Each row is a point on a tangle of strands that fork and nearly touch. The rows are in no order.
In the rows, zero is written as 100.
Points whose rows are less than 69.3 apart are linked; no others are. Some points are linked to none.
dage: [113 115  85  82  95  85 107 107 104  92 108 118 104  93 110 104 106 126
 112 106 128  99 108 120 113 119 124 102  91 137 129]
tuve: [ 98  50 120 110 110  88 104  86 101 117 114  91 124 114  93  85  92 107
 114 117 108  86  83 107  94  87  94  66 101  62  71]
buvul: [104 101 102  87  92  84 114  88 119  97  86 113 110  86 119 107 112  83
 114 123 102  96  87  84  85  98 106 118 105 130 110]
Muge: [100 125 105 123 123 124 112 102 100  98 108  88  64  90  97  98 112  99
  95  80  98 126 113  89 103 102 114 106  95 113  90]
rafos: [103  95 120  88  82 105  91 107 110 111  88  86  97 116  81 100  96 115
  91 126  96 105 102  89  88  85  91  93 122  55  75]
dad: [ 97  99  90 100 100 103 119 107  97  97 111  93  86  93  98 100 104  87
  96  76 122 109 120 117 117 121 109  88  77 106 120]
Subev: [124 141  86  87 115 110  87  99  95  98  97 118 101  86 121 109 121 110
 113  98  98 106 104  82 102 113 116 137  86 142 118]
fiv: [109 125  77  94 108 117  81 106  95  73  96 121  90 105 101 101  78 121
  81  95  95  89 127 118 109 110 122 131 103  89 100]
Guted: [101 114 101 117  90  91 126 107 107 111  87  99  96 105  99  98  94 118
 111 110  97 103 103  85  92  85  88 105 114 114  99]
lura: [ 87 133  96 110 103 111 105 122 123 113 116 106  97 102  87 112 114 110
 113  94 120 127  94  73 106  96  75 100  72  96 104]
Berav: [111  64 107  76  97  91 101  94  79  86 113 102  91 101 111  96 110  72
 100  76 108  92  97 119 106 114 120  96 101  96 106]
nol: [ 87 124  68 114 106 114  81 112  93  77  93 116  98 116  84  94  71 104
  92  90  73 104 125 114 110 111 111 126 110  91  92]
Kitu: [ 96  65 119  98 105  92 123  95  96 113 110  95 107 117  96  79 100 104
 118 112 130  91  92 108 102  96  99  67 102  77  84]
bok: [ 98 119 100  72  93  98  87 117 115  98 115 100  99 116  83 110  91  98
  94 108 137  88 110 126 122 115  82  84  97  85 103]
nises: [109  73  92 118  97  88 113  86  83  77 100 110  97  97 110  91  81 103
  76  79  83  86 102 127 110  98 118  96 118  92  98]
Zitag: [111 141  96  57  91 126  62 107 103 110 120  93  93 124  77 117  97 102
  97 122 130 107  90 100 103 125  88 116 101  98 117]
zaged: [111  76 107 110  85  91 110  83 102 109  98  79 105  87 123  95 103  97
  95 105  57  99  97  91  72  87 107  90 128 102  94]
sak: [113  84 105  59  80  93  67  91 105  93  76  90 101 104 111 105  96  81
  85 124  95  69 111 124 115 101  89  93 120  87  94]
sifig: [103 108  97 108  93 104  98 110  88 106  80  97 105 122  85  86  76 114
 108  98  61 119  95  87  82  87  94  98 136  85  89]
vizeg: [ 76  58 108  98  92  86 103  80 124 103  93  86 126 102 116 100 107  79
 125 124  97  77  92 106  89  89  95  92  94 105  84]
zelu: [ 76  83  96 130  88  79 117 100  95 105 104  94 116 107  97  92  92  96
  96  89 112  83 105 116 112  93  82  86  97 108 107]
punet: [ 91  64 114 115  93  94 110  85  91 109 114  74  89  96 114  91 128  83
 103  76  95  98 105 103 100  92  99  87  90 105 111]
Munok: [ 87 129  97 140 135 126  92 107  90  93 109 101  86 113  79  87  75 105
 100  84  60 134  98  98 101  93 108 102 112  98  80]
Dero: [105 139  73 108 143 117  77 100  87  85  82 122  86  91 104  94 106 116
 114  80  65 104 113 103 105 101 128 122  90 116  83]
Pafe: [100  91  96 111  86  92 100  97  97 112  89  78 116 100 102  97  87 106
  98  98  43 108  92  88  73  85  87  92 131  92  94]
Kivap: [ 80  51 117 110 101  97 110  81 109 108 115  78 109  98 115  97 131  74
 120  98 109  84  92  98  97  88  95  90  82 103  98]
gedu: [132  92  94  56  93  99  88 108  79  92  64 116 106  90 124 103  97 120
  98 122 101  83  92 107  91 104 129 110  97 110 115]
zuf: [108  91 101 121 110  95 131  91  80  85 102 106  84  87 106  91  90 107
  79  81  99  99 105 119 107 101 124  90 108 105 104]
bepo: [ 88 110  96 104  98 116  81 103  93  70 109 101  85 125  86  89  78  94
  83  77  86 115 113 114 111 111 100 107 109  75  90]
Soge: [119 106  84  81  95  99  86 102  91  70  88 117  90  92 112 108  81 114
  70 101 112  69 113 131 121 110 110 116  89  94 110]
vivig: [ 95 126  95  67  90 111  68 110 107 103 123  93  92 115  88 115 107  84
  91 107 137  95 103 111 113 123  84 111  90 102 120]
pip: [103  82 124  86  86 113  66  98 108 106 101  83  96 109  87 108 120  97
  91 115 104 106  97  85  90  93  81  88 100  53  75]
gige: [106 117  69 112  97  86 106 104  94  92  76 126 120  99 104  96  89 109
 118  84  76  91 109  98 101  99 103 114 102 133 111]
Luvo: [121  96 102  74  90  95  88  93 102  90  83  98  88 100 112 105  84  98
  76 121 106  73 111 118 109 102 108 108 114  87  94]
feto: [ 84  99 110 118 100  87 140  87 108 102 113 105 106  89 107 100 122  94
 122 103 124 109  90  97 102  95 107  90  81 137 115]
mefir: [ 87  79  99  96  92  83 115  78 116  91  80 109 126  85 123 107 113  71
 126 116  86  85  81  94  84  88 101 107 100 124 106]
nadep: [109  98  85  94  80  87 105 100 114  87  57 120 110  82 106 110  80 117
  93 121  87  79 102 114  91  91 116 121 108 120 106]
Kap: [ 84 103 110 145 127  96 102 108  72 118 110  76 105 104  93  96  79 123
  88  93  70 115  85  88  93  78  75  86 120 106 100]
kez: [ 89 106  94 104  80  91  88 108 115 100  93 107 123 115  76 100  82  87
 103 101  96  96  96 104  96  96  70  96 106  84  89]
fatu: [ 96 138  93  96 101 123  88 111 108  96 102  95  73 117  93 113  95 119
 101 111 108 117 128  93 104 109 100 122  99  98 104]
tizuz: [108  95  85  80  87  84  94 105  97  80  64 128 120  90 120 108  99 121
 104 111 104  73  97 118 100  97 118 108  86 124 116]
res: [102 134  86  86  99 118 101 116 106 103 119  90  76 108  92 109  93 125
  88 116 129 114 128 108 121 129 111 111  86 109 120]
lobom: [ 95  73 129  88 106 111  96  99 115 114 116  81  95  93  90 107 118  78
  97 104 140  93 106 116 124 104  84  81  67  65  91]
Laz: [115 118  84  96 122 110  82  95  78  80  78 118  95  89 112  94 106 110
  97  68  68  99 108  97  97 108 124 119  97 113  93]
Domuk: [ 86  99 109 114 104  95 109 107 113 112 114 105 111  99  94 101 117  94
 114  95 114 111  81  72  90  88  76  93  79  93  97]
peg: [109 104  98  48  85  95  74 108 111 110  88 103 110 111  94 107 101  88
 118 123 113  93 102  94  88 114  84 106 109 100 104]
Pigi: [ 97  77 113  93 100 107 120 102 102 100 116  86  83  93  93 105 104  77
  86  86 130 104 109 120 122 116  96  79  68  81 109]
kul: [115 100 107  85  86 102  96 100 100  90  86  99  83 104 100  99  88 110
  83 117  97  97 116 101  96  99 106 108 126  77  86]
sesu: [104  74 127  77 101 111  80  99 107 113 114  81  95 109  94 102 123  88
  96 120 128  89 103 102 112  98  85  85  86  62  81]
zam: [ 88 107  98 122 124  76 121  95  82 110 107 105 125 103 101  92  97  85
 124  82  83 106  74  87  88  94  80  92 106 128 111]
Pilub: [ 97 117  85  95 113 116 114 109  95  88 115  99  76  92  94 102  89 102
  85  87 120 115 123 118 124 129 119 100  84  97 112]
Reto: [ 94 108  90  96  93 105  83 100 104  93 101 103  88 107 107 104 114  82
 102  73  89 101 110  86 100 105  87 113  99 105 107]
fud: [115 120  95  60  79 103  75  97 100 108  88  98  90 100 109 109 104  98
 105 132 115  90 113  88  96 110  96 123 106 116 115]
farav: [120  72 109  90  94 100  97  83  98  93  88  95  95  78 127 103 111  93
  85 107  74  93  99  93  82  97 129 106 116 108  97]
lilib: [105  61  85 105  79  82 103  93  83  85  75 105 122  89 117  92  82  98
  92  92  67  74  95 124 101  92 109  94 115 104 100]
fofu: [ 89  93 111 139 105 109  96 105  82 117 118  69  95 106 100 100 101 117
  89  79  70 120  91  80  94  72  81  78 110  86  92]
maru: [ 93 128 102 120 101 122  90 103 106  93  90  88  72 109  92 101 106 117
  96  95  85 124 122  78  95  90 102 114 104  94  90]
vup: [104  94 118  97  92  96 106 103 120 124  87  98 116 102  89 100 105 112
 110 129  91 110  84  65  76  83  85 100 104  71  81]
sipes: [ 92 102  97 112 106  81 129  92  94 106 107 114 115 101 102  90 108  89
 129  96 113 105  85  97  92 100 102  82 100 131 107]
bofab: [ 97  63  92  88  74  76  97  90 111  98  68  90 121  87 115  95  86  92
  98 115  65  78 100 124  91  89 102  89 118  95  90]
Pebin: [ 90  54 119 124 104  89 105  88  96 117 126  74 121 101  98  89  94 119
  88 112  95  88  81 104  94  79  85  69 105  59  81]
Zat: [112  90 102 106 107  99 120  91  77  74  95 122  92  73 115  98 113 109
  93  81 108  89  95 121 106 101 140  99  84 126 123]
sof: [ 96 144  92 129 136 121 108  98  86 104 103  99  67  99  91  92  96  98
 114  74  81 131 101  98 105 103 117 102 105 119  84]
rari: [119 117 125  89 114 121 112 113  96 111 124  90  80  88  96 108 108  90
  82 111 132 118 100  91 102 121 122 113  92 101 110]
togi: [106 139  75  75 106 113  74 116 102  92 105 127 106 116  92 101  93  98
 112  87  95 113 101  96  93 124 109 118 104 109 106]
Suli: [ 95 125  92 150 120  91 123  92  84  97  89 104  99  89  93  91  82 116
  94  88  72  99 107 109 100  89  98 109 121 127 103]
zutap: [108 108  84  97 103 113  77  96  94  82  92 107  81  92 112 104 110  89
  88  70  74 104 111  91  99 104 112 121  96 109 107]
tez: [ 84  62 101 123 110 100  86  96  96 119 126  95 111  93  75  96 100 120
  80  99  94 102  74  87  99  74  81  73  88  56  88]
lub: [ 92 118  92 140 120  95 132  99  90  89 105 107  93  88  86  91  78 107
  80  83  92 101 103 115 107  98 117 100 101 118 110]
mosu: [ 88  76 108 127  95  99 100  93  90 110 120  72  85 104 106  97 110 104
  86  74  83 109 104  92  96  83  84  83  96  84  97]
Zapa: [108 107 125  87  98 101 114 106 117 110 112 109 100  92  99 104 107  85
  92 124 135  98  93  86  88 109 108 108  99  97  96]
fadif: [ 94  98  98  76  86  86 100 105 115 101 110 101 109 112 100 106  99  87
 108 115 138  77 110 127 120 110  88  80  95 104 101]
dapur: [100  83 110  81  91  84 112  97 111 104  99 103 107 112 105  98  98  99
 122 126 135  78 105 119 106 103 107  81 108  97  89]
mude: [ 90  93 105 116 113  89 110 103  98 115 113 107 126 109  94  95  98  91
 109  94  91 111  66  70  80  85  74  87 107  94  96]
mabap: [114 129  81  73  95 104  82  98 104  98 104 104  96  90 120 116 113 102
 110 116 115  96 105  83 103 119 100 132  85 136 126]
lapez: [ 77  79 105 119 106  94 112 105 129 121 119 103 112  90  85 101 110  95
 103 105 134  94  79  93 105  94  75  78  57  83  95]
Tebun: [128  81 106  64  92  98  90  92  93 100  66 100  97  81 124 101 108 103
  92 119  83  91  99  85  85  99 125 112 108 110 103]
tipo: [ 88  98  89 119  75  83 103 107 112  94  86 113 122 106  94 102  79  90
  91  99  97  77 108 122 104 101  81 106 112 104 100]
Rogil: [119  77 107  76 105  98 108  93  72  77  98 122  89  86 122 102 111  99
 100  89 121  87  95 119 111 110 142 102  90 111 119]
Nife: [ 96 104 107  66  81  91  84 103 129 114  91 103 124 107 100 110 110  83
 127 133 121  90  94  88  90 103  75 100  92  94  96]
sizu: [105 140  79 102 113 103 105  99  97  94 106 118  97  91 107 100 120  97
 125  69  97 118 102  95 108 116 104 110  84 141 116]
Navor: [ 93 110 103 145 121  88 117  99  79 109  93  84 113  96  93  96  72 116
  89  98  62 104  92  96  86  82  83 103 135 121 105]
Boro: [ 93  90 124 113 103  97 142  96 110 118 116  93 101  78 104  99 133  92
 114 116 134 105  93  89 104 100 109  91  73 116 108]
rop: [102  79  97  79  92 100  80 100  95  90 113 100  95 108  98  97 106  63
  97  71 101  95 101 106  97 114  91  96 103  86 103]
dedug: [ 93 108  97  94  83 107  75 111  99  83  93 105 106 131  69  98  77  94
  95  83  89 105 102 111  99 104  84  94 117  73  91]
Rad: [ 88 138  85 122 110 105 115 102 111 104 111 107  95 104 100  99 115  94
 122  76 108 129  98  85 106 104  76 102  81 126 109]
pubi: [ 76  89  97 136 121 115  90 108  91 113 118  93  93 102  79  99  96 121
  85  82  85 135  73  77 106  72  85  78  87  70  92]
vid: [ 91  74 110 109 103  92  92  88 127 126  96  97 125  95  92 105 107 114
 106 129  92  90  76  71  78  75  75  99  95  66  78]
pabom: [ 98 100 115  97  97 121  98 115  89 110 109  84  77 114  87  99 109 117
  96  95 119 128 110  90 114  98  98  88  96  67  88]
givi: [112 106 121  68  94  90 106  95 118 111 114 106 114  90 113 112 116  79
 111 134 137  94  89  89  92 113 113 120 102 123 111]
nime: [ 99 115  75 114  99 107  92 109  90  87  71 114 109 116  86  86  67 115
  95  90  61 107 110 105 102 101 110 116 128  93  91]
kirol: [108 117 121 116 117 121 121 108 105 117 116  83  78  88  96 103 120  92
  95  90 113 130 100  78 102 109 109 104  86 106  91]

Follow the links from the first point to the second, and from the first to the third. Name the last point that the two ways share.
givi; vid; Soge: rafos
vivig; lub; buvul: fofu
Pigi; zelu; vid: rafos
sifig; zelu; res: nol
Munok; Kivap; vup: Muge

A fork is a point with three links. Follow the links from the first point to the second and name the forks in between, in order.
Navor; Reto: zuf
zuf; vizeg: fofu
fatu; Pafe: rafos > Luvo > nol
kul; vizeg: rafos > Muge
Zat; Zitag: zuf > fofu
Kivap; rafos: Muge

A fork is a point with three links, a tip a point with one. Leave the first point through the second and follow the links. Name the first fork or tip that comes.
lura; Rad: Nife
Zitag; vivig: fofu
punet; Kivap: Muge
res; Pilub: rafos
Dero; Laz: zuf
gedu; Tebun: nol
Nife; peg: Domuk
sifig; Pafe: nadep
tuve; Kitu: Zitag

Name the points in between on the shortest way along the links from the first point to the second, in order.
zaged; Pigi: Pafe > sifig > nime > nol > fiv > Soge > Luvo > kul > rafos > pip > sesu > lobom
pip; Munok: sesu > lobom > Pigi > dad > Pilub > res > fatu > maru > Muge > sof
Rad; Nife: sizu > Subev > mabap > fud > peg
Pebin; buvul: tez > pubi > fofu > mosu > punet > Kivap > vizeg > mefir
rop; givi: Berav > Rogil > Zat > zuf > lub > Suli > Navor > Kap > fofu > mosu > punet > Kivap > vizeg > mefir > buvul
sipes; mabap: zam > mude > Domuk > lura > Rad > sizu > Subev
